Each scene shows the same named points in several views. A view is turned or mirrored, shifted and resized as a whole, has a little noise and may leave points out.
In the rows, 128 means zero.

Scene 1
View 1
<73>: [131  93 156 100 133 119 101 114 160 155 125 136 163 108  85 133 140 127
 145 134  85 139 150 126 109  88 135 120]
<229>: [134 117 142 114 109 143  79 134 139 158 145 140 143  76  91 124 177 123
 150 128 106 145 180 122 141  74 140 146]
<192>: [103 106 131 142 108 141  26 111 100 148 209 107 144 121  93 102 198  82
 182 114 109 159 181  51 166 115 104 194]
<141>: [123 112 150 122 124 115  67 101 125 160 185 117 163 137  97 109 153  85
 158 126  90 138 149  92 123 130  95 140]
<168>: [146 125 155 101 122 117 101 114 147 176 144 141 160 102 101 120 142 101
 133 136  93 125 147 143 107 107 110 109]
<133>: [111  97 143 127 122 128  54 110 124 147 180 118 158 121  89 113 174 100
 170 121  96 153 166  76 144 109 116 167]
<68>: [152 143 143 108  96 154  91 149 139 171 131 155 129  46  98 122 183 123
 132 132 117 135 188 156 139  63 145 136]
<103>: [152 138 153 105 110 131  95 126 140 178 148 147 148  84 105 114 159 102
 129 133 104 125 160 149 118 100 113 118]
<6>: [ 94  54 152 119 150 106  70  90 144 127 161 104 180 155  70 130 143 119
 184 124  71 160 145  59 123 107 124 155]
<151>: [148 131 143 106 103 150  95 143 150 168 126 153 136  55  95 128 177 128
 135 132 112 138 182 151 134  60 148 131]
<9>: [128 107 153 115 128 114  80 103 137 163 167 125 165 127  96 116 144  93
 151 128  86 138 144 108 112 120 101 129]
<27>: [126 133 133 132  95 154  43 134 108 162 186 128 133  80 100 103 205  93
 160 119 122 148 194  95 164  95 117 176]
<56>: [124  58 163  80 151 119 131 117 196 137  70 145 172  94  59 162 120 175
 148 141  67 148 146 138  98  45 178 107]
View 2
<27>: [150 173 141 116 112 147 142 103 165 129 178 162 135 103 101 108 115 100
 115 142  76 187 167 160 149 151  77 119]
<141>: [141 110 127 131 127 109 166 108 166 121 145 164 121 134  90 105  96 120
 113 144  86 131 140 164 115 123 106 141]
<9>: [143 106 126 130 130 108 165 106 165 113 141 162 120 138  88 106 102 123
 117 142  89 123 139 158 115 124 114 144]
<56>: [129 118 141 119 154 155 117  88 107  80  85 101 116 169  68 112 206 103
 118 109 116  59 150 108 153 141 208 128]
<151>: [154 178 136 116 123 152 120 105 149  81 155 131 142 112  90 124 183 122
 106 123 116 138 169 108 153 155 131 119]
<103>: [158 145 125 124 120 123 143 113 166  76 157 149 138 116  90 126 149 143
 103 131 120 128 157 115 124 140 121 135]
<68>: [160 186 137 115 118 157 118 107 153  78 166 134 143 104  92 128 181 125
 105 123 117 151 175 106 152 161 121 119]
<168>: [153 124 121 127 130 118 149 112 163  76 144 149 132 127  88 121 144 143
 107 130 119 107 148 120 115 131 134 143]
<6>: [120  86 143 126 143 126 157  90 134 147 105 147 102 170  82  86  99  80
 130 139  63 107 134 189 136 122 144 135]
<73>: [139 120 132 122 140 130 140 100 141  92 120 135 122 147  83 112 157 119
 114 128 104  98 147 129 133 133 153 135]
<229>: [145 163 140 118 125 150 129 100 149 104 151 142 134 122  91 114 152 108
 114 129  97 146 164 134 151 150 122 121]
View 3
<151>: [132  86 153 162 122 146 184 131 159 172 105 178 137 121 131  79 107 131
  97 157 142 131 159  95 128 108 140 147]
<73>: [125  81 161 128 154 115 158 130 165 149 121 170 102 115 139  60 121 123
  94 142 171 130 136 114 118  90 119 128]
<229>: [122  83 147 145 127 152 179 137 160 157 112 181 122 101 126  86 109 141
 105 160 146 135 151 116 117 114 134 129]
<168>: [120  95 149 138 146 115 151 112 170 154 118 158 110 135 133  86  94 120
  83 133 152 124 131 114 119  85 121 120]
<27>: [103  93 132 144 107 175 176 138 157 146 107 185 120  76 112 123  92 163
 108 167 119 135 145 144 104 128 129 102]
<9>: [106  96 144 119 149 126 141 124 171 131 125 167  91 101 127  97  95 138
  90 139 152 129 119 151 101  93 108  93]
<6>: [107  74 157  93 168 120 149 148 162 113 134 183  70  66 137  64 138 144
 111 150 187 143 124 160  95 102  97  97]
<141>: [102  97 139 116 146 130 141 126 170 126 126 168  91  96 124 103  94 142
  90 142 152 130 118 155  99  98 107  88]
<192>: [ 89  95 126 120 116 178 163 150 159 121 117 191  98  48 108 130  93 173
 112 169 128 139 130 178  87 132 114  73]
<68>: [129  87 146 167 117 155 186 128 159 176 102 176 141 122 125  90  97 134
  95 158 130 129 158  95 129 112 146 143]
<103>: [120  96 145 150 132 130 159 115 169 161 112 163 123 131 126  95  87 127
  85 142 139 124 135 112 122  93 127 124]
<56>: [148  59 183 129 172  99 175 140 161 159 124 177 105 124 159  12 159 107
 102 144 203 139 155  86 134  86 126 165]
<133>: [107  84 147 115 144 142 156 142 163 128 124 181  91  75 129  90 115 151
 106 155 159 138 131 153  98 110 110  96]
View 4
<229>: [ 98 141 130 161 127 101 105 145 136 118 141  96 149 136 127 140 178 153
 114 201  72 163 109 160 121 125 126 114]
<192>: [150 180 170 203 162 130 113 223 145 198 120 131 170  95  68 163 213 180
 149 220  70  99 121 122 108 106 147 151]
<27>: [148 164 160 202 153  94 109 183 136 144 144 104 170 106 106 174 193 186
 125 211  86 143 120 149  97 128 151 122]
<6>: [ 67 149 114 127 125 187 119 194 152 203  89 138 140 136  71  97 204 122
 144 209  34  91  92 123 162  71  95 166]
<56>: [  4 106  59  77  80 143 100  91 146 111 132  93 108 192 136  53 162  79
 102 197  39 174  75 178 174  96  58 116]
<141>: [103 142 157 127 136 163 130 203 129 158  76 130 141 112 109 157 183 157
 133 162  75 109 108 129 136  87 140 144]
<133>: [102 151 140 152 136 149 115 189 142 174 107 126 150 123  91 132 196 151
 137 197  57 112 105 133 134  91 123 146]
<68>: [105 136 125 171 122  69  96 115 128  82 169  72 146 146 155 145 164 161
  98 199  85 197 111 182 105 142 128  84]
<9>: [ 98 139 153 122 132 166 133 196 129 149  72 128 138 118 113 152 177 155
 128 158  72 114 107 132 145  85 140 144]
<73>: [ 57 125 114 105 108 150 119 145 135 121 105 110 125 152 130 112 167 123
 113 174  62 150  95 155 149  95 109 125]
<151>: [ 91 128 123 149 117  81 102 119 129  83 154  81 141 148 152 140 165 150
  97 192  82 188 107 180 115 132 125  94]

Which points are out of place in each view (at most two, in the order of its rows)? Write - if all are in place.
view 1: <133>, <9>
view 2: -
view 3: <192>
view 4: <68>
